Each row is a point on a tangle of strands that fork and nearly touch. The rows are in no order.
Two points are linked if the straight distance between their rows is under 918. Some points are linked to none.
Q_187: 60 -107 401 198 -212 117 -245 -287 121 -30 50 -67 -166 -322 -51 117 -355 -116 116 -259 404
Q_6: -132 3 64 133 -197 181 -178 167 -124 -339 -369 -194 -77 -16 28 -270 -231 -306 -196 -114 43
Q_487: -376 -234 -467 -149 310 220 96 -477 198 136 369 -50 -38 -113 -208 272 221 402 -194 505 -283
Q_311: 37 -31 369 -36 506 -132 263 -34 115 84 24 4 -184 -306 -124 -113 -222 152 548 -250 35
Q_20: 108 -99 349 209 249 -233 11 -122 140 -410 -97 385 -281 597 514 54 -39 86 336 -262 181
Q_115: 202 134 -97 -321 259 -187 -74 -624 288 -200 539 -228 -165 -174 -167 -58 -146 -342 15 122 -103
Q_145: 233 32 23 146 -117 403 -273 81 -81 169 237 78 -219 -170 -80 -526 -77 58 2 -184 -276
Q_708: 111 109 422 145 384 -348 -78 -182 -42 -56 83 175 -75 312 269 -220 -7 78 427 -359 -81
Q_710: -96 -148 -88 152 178 220 311 210 -225 94 -307 300 -36 197 -465 -68 -119 -216 -462 242 30
Q_630: 16 -384 334 370 -366 -280 41 -226 194 -46 7 378 -201 549 -150 27 -227 -175 -44 -46 -170
Q_774: -55 174 -402 205 -42 32 -102 557 439 -117 83 -232 93 322 202 28 -405 36 -175 18 -233
Q_319: 37 317 -167 -61 -54 6 175 6 -40 -104 495 -223 113 38 150 212 -219 311 -270 381 27
Q_718: 8 -113 -722 114 -143 73 -57 337 -153 78 -332 164 -138 -34 -57 -323 348 373 -428 83 75
Q_621: -57 -139 -274 140 286 68 375 341 186 117 5 209 25 234 -10 514 -10 248 -188 153 293
Q_763: -125 -134 -371 -130 162 83 212 -72 -514 -197 -81 55 184 -42 126 -365 -126 -67 -172 337 -361
Q_384: -529 -218 -407 177 -94 42 -62 -202 21 2 435 8 34 -14 -365 143 51 244 -136 433 -230
Q_978: 39 -59 252 199 160 111 -35 -559 469 246 441 -111 -141 1 -233 115 95 -501 155 19 -460
Q_669: -290 175 -296 274 -113 30 -143 150 347 -296 201 -615 123 242 38 119 -338 124 -468 16 -58
Q_27: 375 -44 88 -19 -525 -232 -112 -156 -73 229 -157 351 -76 223 87 -498 35 95 -62 -33 -64
Q_576: -186 449 140 275 249 -217 143 495 -341 1 -47 -357 29 -26 -197 465 -49 -38 370 -89 304
Q_296: -48 50 21 15 379 -6 -64 45 183 213 52 -244 285 142 -207 63 251 -379 -60 -237 7
Q_813: 47 97 -45 -23 186 504 23 134 -203 63 -332 1 -211 -462 136 -90 163 565 -254 44 357
Q_37: 151 267 361 -45 12 278 -487 282 -110 53 -237 -12 -20 -117 220 154 2 -150 196 -309 54
Q_843: -510 -206 -174 118 187 371 -94 204 165 -77 -297 -199 159 -89 -151 335 399 205 -350 -162 77
Q_302: -30 113 -219 -79 -51 393 -299 403 149 -14 76 -78 -38 29 -366 279 401 -249 -461 38 -44
Q_580: -323 -127 229 -91 -420 57 -25 3 -257 -139 -239 -82 424 -66 454 161 334 -141 50 34 -308
Q_320: -101 19 247 407 -326 -440 120 46 -490 -409 13 -109 -134 -34 417 294 -82 -161 423 62 295
Q_573: 260 -23 318 89 152 -179 -67 -443 -48 -134 -213 204 -305 -94 41 82 -360 9 144 -298 654
Q_253: -124 -144 246 341 315 -99 -20 -252 155 314 -213 -341 182 -105 -147 -485 -142 -13 275 -516 194
Q_907: 127 199 -493 -255 120 -524 68 -114 153 -150 40 -282 226 183 -56 -173 -215 -86 -139 -85 329
Q_698: -8 -126 476 -223 142 79 -88 -436 -295 -320 -520 255 -240 -285 91 140 232 -102 230 -258 87
Q_901: 172 -274 -336 30 145 -53 -358 -244 648 163 124 108 -216 -17 -438 -237 -371 -89 58 -148 65
Q_773: 178 -260 -146 -59 -299 -208 159 -233 57 -26 91 409 -47 114 414 148 -403 89 110 322 53
Q_744: -181 -237 459 84 68 170 -4 36 -279 -118 -532 234 -118 -167 270 332 90 -154 369 -43 -21
Q_59: -90 -223 178 227 -374 -237 -6 -255 -301 -432 323 -161 -91 -254 -131 -221 -81 20 264 -68 -124
Q_25: 152 454 343 -411 429 -201 184 -267 -121 238 -189 -144 -158 -315 -63 -10 -177 181 503 -130 247
Q_505: -234 -186 -206 294 223 287 -33 213 -43 208 -217 -141 359 135 169 -488 -96 116 -85 -173 -341
Q_855: 218 -109 71 -181 -389 -306 50 125 -16 97 -458 106 99 -9 142 -621 -177 190 180 -237 -138
Q_797: -318 175 287 52 138 -5 259 210 -75 69 369 -503 159 -62 -256 -257 282 -1 113 -64 -458
Q_748: 83 64 -27 -245 -83 8 284 -133 -374 9 160 -29 10 -433 8 -332 -1 478 88 218 35
Q_376: -12 105 -264 16 168 87 97 -275 132 48 103 -337 -76 -162 -442 -53 -41 272 -314 -33 372
Q_539: -473 307 128 88 367 27 124 20 -69 -205 -5 -720 347 27 79 408 14 71 -331 251 -88
Q_691: 313 -140 70 -219 -77 -266 231 -328 -173 214 331 292 -102 -187 22 -397 123 497 385 48 -122
Q_860: -238 -94 26 420 -130 226 4 82 -254 -114 -387 -315 -103 -89 -122 -167 253 409 -704 -6 64
Q_224: -55 257 -236 -297 150 68 47 325 -236 133 -419 -32 437 279 234 -124 317 -141 -262 -22 -70
Q_82: -476 158 128 395 74 247 -61 142 -338 -114 -448 -463 -31 -321 -168 -137 60 352 -131 -196 220
Q_715: 445 12 362 -139 -169 112 -240 -414 -13 117 127 409 -300 284 240 -311 151 112 -19 -87 -230
Q_12: -86 -119 -346 -194 -167 -27 167 353 234 406 -17 61 -59 -149 -492 -245 448 548 -110 -43 -117
Q_830: -74 44 476 -53 11 -56 209 -42 -364 -323 -675 273 -286 27 192 360 -213 -322 181 194 128
Q_782: -322 208 -81 -56 69 -262 -160 -115 -188 -214 -136 -571 289 -293 224 133 -192 334 539 -227 198
Q_566: 234 -161 -177 -354 -205 -6 61 -285 36 -66 -176 239 53 -318 490 131 -189 183 95 143 280
Q_918: 115 81 237 -177 -154 -451 -137 45 -398 -137 -437 96 -87 -210 151 -18 372 152 511 -276 311
Q_761: -212 147 -129 -24 384 456 -57 136 -143 185 -304 -107 353 217 289 126 433 -46 -533 107 -103
Q_856: 187 332 159 -99 77 444 -447 202 -128 -151 16 13 -36 -124 739 -11 -252 -175 134 -39 -248
Q_624: -5 -32 -120 262 -357 -104 -304 -285 -26 170 741 60 -134 -35 -280 -195 199 202 179 92 -76
Q_985: 315 -170 -300 -56 20 -19 -183 -41 341 35 173 326 -356 -76 -112 -372 -583 232 73 -117 -99
Q_332: 122 15 -343 -325 431 -11 -45 -183 211 46 291 122 323 210 325 172 -229 -244 -112 164 -53
Q_680: 232 112 -250 -233 48 460 -47 -5 -122 -115 -22 256 -189 -224 303 105 -359 -82 -366 281 139
Q_996: 164 -50 371 332 190 44 -462 -370 -110 -375 154 169 -105 155 400 262 163 -187 167 -303 136
Q_227: -240 1 -163 31 249 -100 32 -20 -301 -600 339 -270 68 -442 238 177 -130 58 229 88 -42
Q_921: -112 -168 -228 -109 -252 55 -194 20 -225 -140 225 9 75 -227 39 -119 391 4 65 -12 -400
Q_258: 49 -39 -286 18 -314 -167 -46 590 272 43 -264 -4 15 250 -240 50 156 -188 -169 -85 171
Q_958: 45 192 79 77 -213 -49 -51 -1 -36 -29 130 -207 157 167 86 276 -85 -133 -203 105 328
Q_452: -269 -297 312 134 -261 -2 -16 -94 475 346 310 -105 154 97 -12 -147 -22 38 352 -156 -444
Q_477: -95 -119 -22 -49 194 149 22 -65 -226 248 -73 198 -33 155 -644 -235 348 -418 -245 105 -170
Q_138: 185 73 -276 163 55 460 -272 285 206 28 304 172 31 -240 462 -1 -115 449 -25 -77 -15
Q_944: -86 104 264 34 -77 -2 257 54 -265 -349 -270 -1 -105 -30 166 383 -312 -462 -149 479 253
Q_362: 16 145 -47 -309 568 496 -209 161 4 -104 -206 126 -46 -380 195 438 86 84 173 -121 201
Q_226: 68 303 -170 -389 17 112 -63 370 456 212 -43 -182 168 -136 64 119 91 184 -4 -183 -2
Q_468: 188 -140 -269 -286 -130 -90 -141 564 148 52 -306 362 17 143 35 60 469 -290 -80 -137 -189
Q_426: -55 326 130 309 -16 109 -293 226 -246 -191 -108 -99 -30 79 521 592 -147 -212 279 123 303
Q_841: 188 323 159 500 -37 -411 -347 89 -174 -200 -94 -180 91 362 185 -310 -254 -343 31 -308 307
Q_970: 13 -64 -29 -100 -307 -237 384 233 97 559 24 183 -38 196 -631 -249 168 265 -39 -3 -14
Q_208: -496 91 -44 462 32 47 2 169 -127 -334 17 -517 284 199 214 233 -262 34 -215 95 -22
Q_440: -86 -54 -834 148 -504 31 -291 154 -106 -228 25 -53 -165 -22 -12 -230 88 349 -367 210 -83
Q_304: 231 487 309 -302 153 12 -215 -45 -240 56 528 -175 157 63 150 111 371 -329 52 14 -128
Q_463: -132 199 86 -143 542 -224 -202 -104 -72 98 -123 -216 366 162 174 263 440 -353 186 -363 193
Q_207: 138 28 -461 190 218 212 -356 -155 -225 -44 116 32 154 156 216 -423 -125 -169 -334 22 -8
Q_574: -94 55 493 388 -101 -510 55 54 -407 -451 -365 -64 -264 199 19 114 -26 -219 378 -221 213
Q_623: 216 -14 25 -350 -65 -416 293 249 -18 -35 -261 274 -67 459 215 -132 -229 -223 19 218 -372
Q_17: -82 92 3 154 56 -338 281 35 3 178 321 -493 100 27 -461 -541 144 4 215 -224 -145
Q_308: 90 -154 194 -23 -145 -262 182 375 -112 241 -71 218 -105 154 -398 -479 285 83 126 -118 -429
Q_945: -50 83 92 243 109 151 5 99 -244 334 -100 -11 291 109 495 -373 -147 261 104 -137 3
Q_357: 85 5 259 90 58 -84 -375 -255 -11 -660 -285 294 -374 283 675 266 135 -112 277 -193 122
Q_885: 60 213 -220 -30 524 119 -58 -35 366 230 -149 -247 91 -161 -137 132 35 138 -167 -286 636
Q_118: -94 -461 78 260 137 -43 -203 -119 -129 -387 -74 257 -175 240 -18 123 50 -447 17 -127 -224
Q_729: -252 -55 -163 391 180 -115 519 351 -7 -43 237 -124 134 71 -176 -8 -267 323 20 81 -121
Q_217: 5 -73 -192 289 -109 152 -82 482 -76 136 -159 57 13 55 -158 -653 -188 73 -126 -133 -269
Q_445: -94 -349 239 61 -71 -79 -225 -653 442 124 260 273 -366 64 -401 131 94 -155 168 -9 -289
Q_822: 78 -320 260 303 -326 -380 38 152 224 -136 -88 230 -33 271 432 -211 -194 175 394 -266 -256
Q_189: -120 -344 329 -48 -393 97 -196 -202 -188 157 -339 201 288 -59 163 -106 500 -125 83 -207 -171
Q_54: 83 -168 226 103 -537 -94 -43 90 330 294 165 75 207 202 307 83 -182 125 256 -57 -244
Q_485: 118 222 -206 -3 -595 -241 -272 207 90 4 576 -118 -64 5 -372 -69 263 138 -16 75 -199
Q_96: 87 -153 29 -122 575 129 -8 286 41 4 61 449 -31 132 -110 446 222 -406 117 -17 14
Q_520: -202 29 -450 -210 430 295 11 -179 25 -109 -24 -117 403 177 349 235 106 -156 -409 178 -150
Q_529: 21 -173 413 35 -63 504 6 158 293 224 27 252 -151 14 -342 188 -184 -315 -124 64 -178
Q_676: 96 102 -343 165 187 149 -250 635 294 -60 279 38 -2 -4 194 -186 -233 121 125 -205 -323
Q_140: -67 74 14 -568 103 -95 241 -66 -185 14 -120 -104 98 -321 -353 43 569 -102 26 39 8
Q_84: -190 -486 -44 158 -164 -340 -49 -200 180 219 198 280 117 486 -276 2 3 -131 17 132 -403
Q_532: 265 -388 59 111 27 -306 84 489 -94 -17 -19 572 -181 153 153 68 419 73 356 -114 -179
Q_113: 284 -64 -424 187 -172 29 -193 -30 -367 -330 34 180 -93 -45 687 -97 119 -35 6 244 196
Q_805: 118 105 607 -379 48 -262 29 -505 -24 -335 -171 29 -325 -83 58 -49 193 34 156 -170 53
Q_56: -8 -91 574 -152 156 345 -25 -355 217 -94 15 138 -175 -129 -171 326 4 -402 2 29 -82
Q_24: 126 375 -166 -344 -44 -344 -52 101 -430 -54 -482 68 196 63 279 -169 349 -258 -87 5 111
Q_269: -24 -63 -343 -237 51 -214 217 207 -125 -158 0 135 288 270 396 -157 -156 -212 -43 394 -471
Q_241: 324 282 -217 44 21 -649 -168 62 -64 -335 52 -196 124 294 331 -240 -137 -355 54 -92 165
Q_28: 58 382 199 -90 394 -120 130 117 582 311 163 -461 65 125 -241 -13 -108 -275 147 -264 -12
Q_762: 219 144 -139 -244 -426 -66 -99 148 190 -232 -309 11 -129 -300 480 228 -281 90 153 23 498
Q_369: 252 -251 73 123 -218 -29 -333 -62 21 -246 -131 175 -80 26 495 -218 -12 35 232 -293 -157
Q_565: 207 -315 84 -165 -148 -318 40 -102 514 -258 -239 452 -225 317 186 277 -96 -100 92 -161 3
Q_791: -121 -369 -210 188 119 222 -2 68 -202 -439 101 307 -166 -191 -135 172 -78 -234 -87 209 -198
Q_982: -68 -237 -286 192 205 372 -94 71 447 330 114 69 177 97 232 88 -177 294 22 -123 45
Q_832: -1 100 -98 80 -69 58 -157 -84 -205 -450 -165 -178 115 -97 447 334 -260 -303 -104 222 336
Q_104: 155 227 89 -158 379 423 -147 -113 -318 65 -92 34 3 -433 337 -20 -28 236 124 -113 291
Q_997: 246 64 -66 283 -120 130 -552 -397 150 178 548 72 -277 -28 -196 -406 -186 25 88 6 -172
Q_409: -86 245 210 55 -380 -207 13 -61 367 296 308 -422 184 269 -407 -126 -230 -196 -214 3 -178
Q_423: -196 -287 -461 12 -184 88 -74 -40 304 29 -282 26 233 221 107 78 -283 -136 -318 157 46
Q_644: -297 77 177 -427 -305 -73 0 146 29 -214 -350 -278 225 -202 244 337 98 -110 234 52 -162
Q_256: 77 175 358 -76 -276 -32 300 -46 351 196 391 -149 -101 77 -339 9 -508 -75 -3 211 -136
Q_799: -413 25 -6 173 -73 356 91 0 23 146 242 -457 114 -149 -201 -478 78 266 -184 103 -610
Q_717: -118 -120 -178 37 -630 124 -148 49 -75 108 87 -68 250 47 34 50 455 153 -224 84 29
Q_129: -276 -280 289 372 -3 125 -309 15 -93 -265 -277 -7 39 -18 48 -144 -133 -371 110 -298 -330
Q_142: -211 -194 -375 -64 -223 211 -4 103 -219 -372 262 131 111 -136 178 303 128 29 9 425 -407
Q_72: 255 144 -362 -308 98 311 -6 148 283 -247 175 38 -245 -378 63 236 -330 220 -207 110 286
Q_303: -108 -102 29 642 -119 -52 92 353 15 -117 480 20 -28 190 -317 -60 -270 -63 17 15 -98
Q_766: -24 -363 -17 111 -197 -82 254 -96 121 193 -86 283 275 263 384 370 -243 110 131 114 370
Q_783: 5 302 -368 -318 -59 -331 132 171 -349 -188 -319 -214 183 -63 35 117 404 -85 -98 81 544
Q_902: -44 -82 132 -252 494 -44 15 -151 -106 -572 136 -28 -131 -263 109 -7 -250 -194 166 -98 -199
Q_280: 95 289 318 42 357 -47 137 -164 430 293 636 -423 17 63 -186 65 79 -386 239 12 -293
Q_812: -1 27 -348 274 -140 7 123 556 297 135 -41 56 -125 322 -19 378 168 485 -446 198 189
Q_102: -223 116 136 182 486 53 260 -61 3 340 -31 -284 163 -253 -91 -257 -35 352 475 -305 161
Q_666: -195 18 -113 97 -330 150 -213 9 106 107 499 54 -66 152 -343 363 6 -193 -199 379 -319
Q_990: 21 -245 298 -259 21 -64 531 152 68 155 -110 451 -99 -74 -223 76 -310 86 199 128 -156
Q_335: -1 -345 246 -147 20 -326 22 -323 213 -124 -547 204 -5 156 -56 -48 -161 -267 35 -200 28
Q_228: -174 -105 224 -90 -489 134 73 -114 -104 377 -240 -172 300 -61 -209 -290 450 101 -56 -57 -106
Q_404: -57 -469 -371 143 84 410 -183 323 135 308 -95 417 -101 -59 -274 -134 141 96 -13 -196 -170
Q_156: 120 -69 -26 108 370 -432 218 -404 -45 -74 -11 116 251 384 90 169 -271 -335 -30 75 450
Q_15: -1 -534 29 -98 43 -408 173 -592 284 2 -103 148 -31 -58 -206 -176 -134 16 141 -172 110
Q_504: -110 -174 -41 114 187 340 427 54 -63 292 -144 267 -35 -53 -255 -143 -454 159 -269 148 217
Q_796: -282 47 58 289 351 185 336 252 181 -73 318 -279 -137 40 -83 276 -222 505 -346 238 -270
Q_457: 111 -72 145 -385 409 -133 -113 -98 467 -180 22 51 -106 -95 -20 129 260 -124 327 -380 -232
Q_563: 137 81 -466 340 -483 28 -194 252 -313 -276 77 -32 -111 -201 261 -354 96 243 -43 43 185
Q_888: 217 268 160 -145 -90 -152 390 26 163 608 316 -27 -11 57 -503 -58 363 129 166 2 43
Q_800: 153 300 -327 -291 239 259 146 -70 274 69 84 -179 -257 -108 -235 44 -123 361 -565 250 129
Q_815: -93 -282 -180 -470 -650 -210 60 -123 315 216 -161 333 157 25 -100 114 136 43 46 188 -259
Q_589: 102 -59 301 143 -565 -203 -40 59 -51 -260 -212 22 -309 -260 -145 49 -203 -21 66 -62 467
Q_123: 96 153 251 -150 -4 324 309 -48 -286 255 196 45 -258 -368 -373 -279 124 158 -69 141 8
Q_502: 148 7 143 -35 -357 10 -62 -125 347 -4 430 -117 -143 -384 -51 367 -142 249 179 -89 369
Q_817: 14 -162 -436 -151 -139 93 49 221 446 257 -282 7 -84 -269 -505 -239 -34 253 -192 -191 197
Q_380: -168 -325 -4 -12 53 -249 383 -60 -198 -4 -123 77 142 -343 -19 -93 84 345 282 -1 142
Q_167: 21 202 -273 130 -59 287 -48 -236 -291 118 69 -129 240 301 180 -158 -175 -27 -659 324 75
Q_108: 56 431 -132 240 2 -155 -154 88 -402 -87 -298 -178 -110 -137 144 139 -157 153 296 -163 724
Q_453: -273 356 281 -469 332 80 263 -125 -172 151 -154 -277 218 -203 183 529 67 70 389 136 -33
Q_150: 102 -47 88 -349 42 -223 358 -216 25 266 361 -54 -49 -277 -397 -91 585 55 277 42 -210
Q_844: 58 194 -245 -252 88 -51 -221 -605 23 70 512 22 -230 37 -389 13 -72 -397 -213 479 -45
Q_392: -115 -33 -75 -200 -9 184 445 49 -151 -311 -198 64 -135 -442 1 392 -44 226 -206 334 330
Q_940: -288 88 213 251 -312 581 -66 201 62 104 160 -372 34 12 30 -31 66 314 -292 0 -418
Q_865: -205 -10 -256 345 -348 193 -22 -47 -95 109 -10 28 -100 217 -97 -171 -291 207 -543 362 -168
Q_74: 150 194 -242 -163 -657 -210 -73 518 261 75 75 -180 19 90 -273 -129 47 137 -85 -136 -87
Q_368: -169 106 -239 52 333 -159 46 280 -61 -227 47 -222 73 -268 288 100 -125 261 461 -162 129
Q_389: -67 256 266 -420 453 264 117 237 -301 -133 -249 83 -45 -450 0 465 221 -77 255 105 -46
Q_194: 370 237 569 -126 -33 29 213 -183 -23 -61 497 6 -355 -190 -126 -158 -471 -79 116 191 -170
Q_653: 307 -14 33 -222 103 -131 108 -90 -239 -153 -39 319 -149 -36 -86 -147 -41 -118 -52 97 90
Q_694: -135 -255 -260 221 -371 291 -66 -33 -43 97 -369 -99 -147 -30 40 11 24 616 -677 241 -40
Q_705: -438 312 255 163 374 265 31 7 -339 -48 -152 -496 171 -110 -154 -8 -1 -114 -100 -23 -6
Q_631: -410 -94 -37 440 -131 -89 19 -35 -3 33 51 -569 383 133 -137 -128 19 58 -34 -94 -3
Q_755: 13 -141 219 233 -3 202 -118 414 -220 260 -15 108 89 -14 -345 -383 482 -170 84 -321 -384
Q_343: -21 -171 103 -646 -459 -214 39 -249 271 -156 -396 26 158 -58 231 187 51 -77 79 -22 -286
Q_965: 473 164 -481 -263 -112 -45 -61 269 179 -5 314 285 -258 -21 -109 -91 -299 213 -19 130 122
Q_49: 80 -76 375 120 -333 281 -83 371 232 323 -92 267 64 275 44 58 20 -156 85 -145 -254
Q_994: 84 -54 -366 93 -421 -126 227 67 -129 -131 -20 55 -219 -204 -350 -49 -118 336 -322 216 518
Q_478: -37 459 262 -185 124 -148 29 -309 -312 -6 -128 -282 167 -123 290 144 -198 137 498 -13 200
Q_164: 217 -255 -369 -246 447 -1 -177 199 127 -43 -129 533 18 220 190 106 237 -313 81 -126 -328
Q_633: 134 -115 73 -173 -70 -145 185 -529 326 439 -39 -70 -85 -199 -337 -343 496 16 342 -183 -84
Q_692: 62 429 -247 -66 254 -61 -138 59 53 -119 -341 -276 47 -18 43 308 -162 -52 -70 -151 762
Q_442: 307 284 294 148 212 -49 -185 24 -171 243 205 -55 135 105 363 -387 16 43 299 -258 -203
Q_926: 234 440 257 -18 56 346 241 149 10 494 437 -130 -140 -133 -283 6 296 254 -135 50 86
Q_233: 64 -48 -214 -103 278 -372 140 -232 169 287 206 -293 351 147 -93 -540 85 -29 211 -226 -215
Q_873: 122 -21 -175 -83 99 40 -309 269 86 -417 -98 119 -101 -128 677 82 -276 -64 296 -40 -120
Q_290: 77 219 205 -48 329 128 -251 -144 -396 206 104 -66 282 103 412 89 401 -142 241 -126 -53
Q_454: 358 -6 38 -37 29 -80 -25 -44 -460 -394 134 398 -163 101 575 259 186 -335 60 345 11
Q_127: -85 -291 -202 -112 -342 -282 -6 -427 138 47 -139 -107 193 13 -307 -19 144 -111 -53 -48 241
Q_667: -16 -124 -451 53 182 106 -158 -290 -254 163 166 312 41 131 9 -441 -335 -57 -178 364 -398
Q_971: 324 -21 -59 68 -475 -452 -83 322 142 -225 -330 69 -305 63 245 129 0 -112 260 -76 514
Q_210: -30 -57 -44 -116 -84 143 478 153 -165 120 -18 187 -19 -15 -40 352 303 311 -287 321 268
Q_515: 11 478 398 189 83 -11 -49 502 -262 5 85 -156 104 258 -206 87 35 -490 -124 -66 -140
Q_247: 98 -63 42 82 216 -307 76 -431 -48 -9 -151 -45 205 -64 -63 -3 -93 -32 55 -218 768
Q_778: -254 -433 -395 219 -112 85 -27 432 246 -181 -343 18 -31 -13 -164 293 243 -89 -181 -203 351
Q_524: 159 -94 515 -418 38 -26 374 -249 80 188 85 293 -129 -224 54 -14 88 279 385 112 -308
Q_266: 69 389 -223 -272 210 -5 -3 92 -196 -399 405 -372 123 -201 86 205 57 -25 -24 118 78
Q_999: 96 -421 -103 -127 124 251 -287 128 490 30 -349 297 -166 -174 -84 -105 -53 -159 -13 -359 -94
Q_884: -228 -275 -247 -178 127 -107 529 -412 90 276 -10 -111 211 -235 -122 -83 -83 384 65 106 273
Q_117: -243 -347 -472 108 123 360 -4 50 281 369 -319 71 73 10 -397 -327 14 278 -327 24 -99
Q_562: -218 -106 40 356 106 352 208 -364 218 144 40 -294 -120 -138 -304 239 55 443 -499 71 388
Q_251: -248 -1 133 3 128 -344 235 416 -211 -272 -67 -69 25 -166 -298 310 160 -107 379 -120 179
Q_664: 101 -211 23 543 -513 -170 -222 -17 88 19 222 124 -173 234 -88 -143 -458 -183 -121 -15 -67
Q_806: 321 7 41 -358 57 -392 105 -74 -325 -186 76 321 -58 -188 307 -154 349 343 432 -174 54
Q_157: 396 354 52 -199 388 98 72 -568 174 93 301 -124 -226 -314 -98 -413 -275 -194 -17 9 40
Q_859: -306 -155 -251 126 -280 -232 -52 -174 397 150 210 -439 276 226 -392 6 2 -57 -163 43 -38
Q_209: -230 32 209 302 301 234 350 -100 103 166 120 -256 -36 221 -384 391 16 184 -591 222 42
Q_232: 312 282 604 -164 120 -176 8 -417 -35 -332 317 39 -443 234 -93 -188 -50 -137 -10 -58 -212
Q_586: -135 -106 203 -394 339 254 25 -299 -36 -269 -157 -118 76 -288 81 158 -112 -398 -120 167 -131
Q_446: 243 -4 24 -71 186 480 -269 -337 -179 199 107 341 -270 -121 -410 -169 206 -370 -286 83 -100
Q_794: -24 -1 416 149 -251 -552 160 -91 -323 -445 8 -131 -86 123 -56 -308 -162 -245 85 -13 -79
Q_829: 132 -167 -219 94 411 -214 -99 -64 237 33 -118 168 293 347 316 -9 -288 -368 -10 -137 190
Q_521: 219 126 -187 -190 -193 173 -196 -373 -64 291 60 354 -104 162 -290 -28 -5 -403 -415 372 67
Q_110: -257 -57 240 478 -306 419 -149 109 16 186 552 -139 -1 114 -206 376 95 126 -126 50 -136
Q_274: -85 -9 470 -170 -14 -242 168 -222 248 -246 167 -25 79 206 237 148 -271 -165 169 91 -415
Q_556: 21 -290 74 -170 -172 -127 -93 -201 239 211 72 434 -138 130 -289 -27 222 18 221 111 -342
Q_642: 103 -412 -424 222 306 242 -273 -342 150 135 281 251 122 18 98 60 39 43 25 -130 106
Q_103: 100 271 141 73 -297 -116 -438 199 -104 -36 -374 -108 64 221 317 -180 -118 -380 -48 -242 54
Q_816: -161 15 -479 -156 -354 205 -399 128 96 67 40 136 -7 187 -251 362 257 -220 -472 416 -192
Q_980: 115 129 252 -35 29 464 -284 394 47 292 55 60 -29 -73 -318 25 558 -250 -161 -288 -94
Q_339: -253 -265 -190 186 -53 -160 489 -187 106 241 318 -75 98 126 -207 -44 -450 288 11 280 17
Q_771: 152 69 -174 -282 -223 250 116 -269 -196 286 175 280 -51 -18 -220 192 160 160 -404 456 223
Q_473: -102 147 189 -22 65 71 459 133 -71 287 -326 -84 71 -54 -160 -485 -381 231 -59 -36 133
Q_866: -118 35 411 -168 -161 -104 205 -82 -227 248 -593 -57 190 -159 82 -506 -162 114 238 -119 -58
Q_381: -102 -78 -39 -82 460 222 214 324 118 106 -280 259 90 84 80 311 -197 -150 -12 10 -20
Q_397: 119 422 293 -158 -211 -194 -123 131 -391 -114 161 -246 60 98 -70 -242 357 -468 -164 -85 -143
Q_314: -334 -183 -207 127 348 230 189 234 -155 43 -258 -164 70 132 50 364 440 360 -518 214 -195
Q_877: 203 571 167 99 -39 -353 -145 426 -353 70 -244 -136 -129 148 -15 147 -69 -149 363 -237 468
Q_146: 280 169 345 82 -92 -235 37 177 -278 -292 33 172 -182 191 540 524 -25 -162 327 197 243

A fork is a point with three links, a tip a point with one. Leave the first point through the second and follow the links. Name the first fork or tip that comes.
Q_644; Q_580 -> Q_103
Q_442; Q_945 -> Q_258
Q_539; Q_705 -> Q_623
Q_763; Q_667 -> Q_208
Q_521; Q_446 -> Q_715
Q_715; Q_27 -> Q_521
Q_944; Q_830 -> Q_859

Follow the links from the first point to the second, and from the first to the third. Name the last point that the two ways share.
Q_970; Q_505; Q_515 -> Q_290
Q_362; Q_15; Q_865 -> Q_859
Q_885; Q_485; Q_755 -> Q_729
Q_224; Q_748; Q_504 -> Q_258
Q_888; Q_142; Q_562 -> Q_729
Q_157; Q_866; Q_442 -> Q_521
Q_397; Q_123; Q_224 -> Q_290
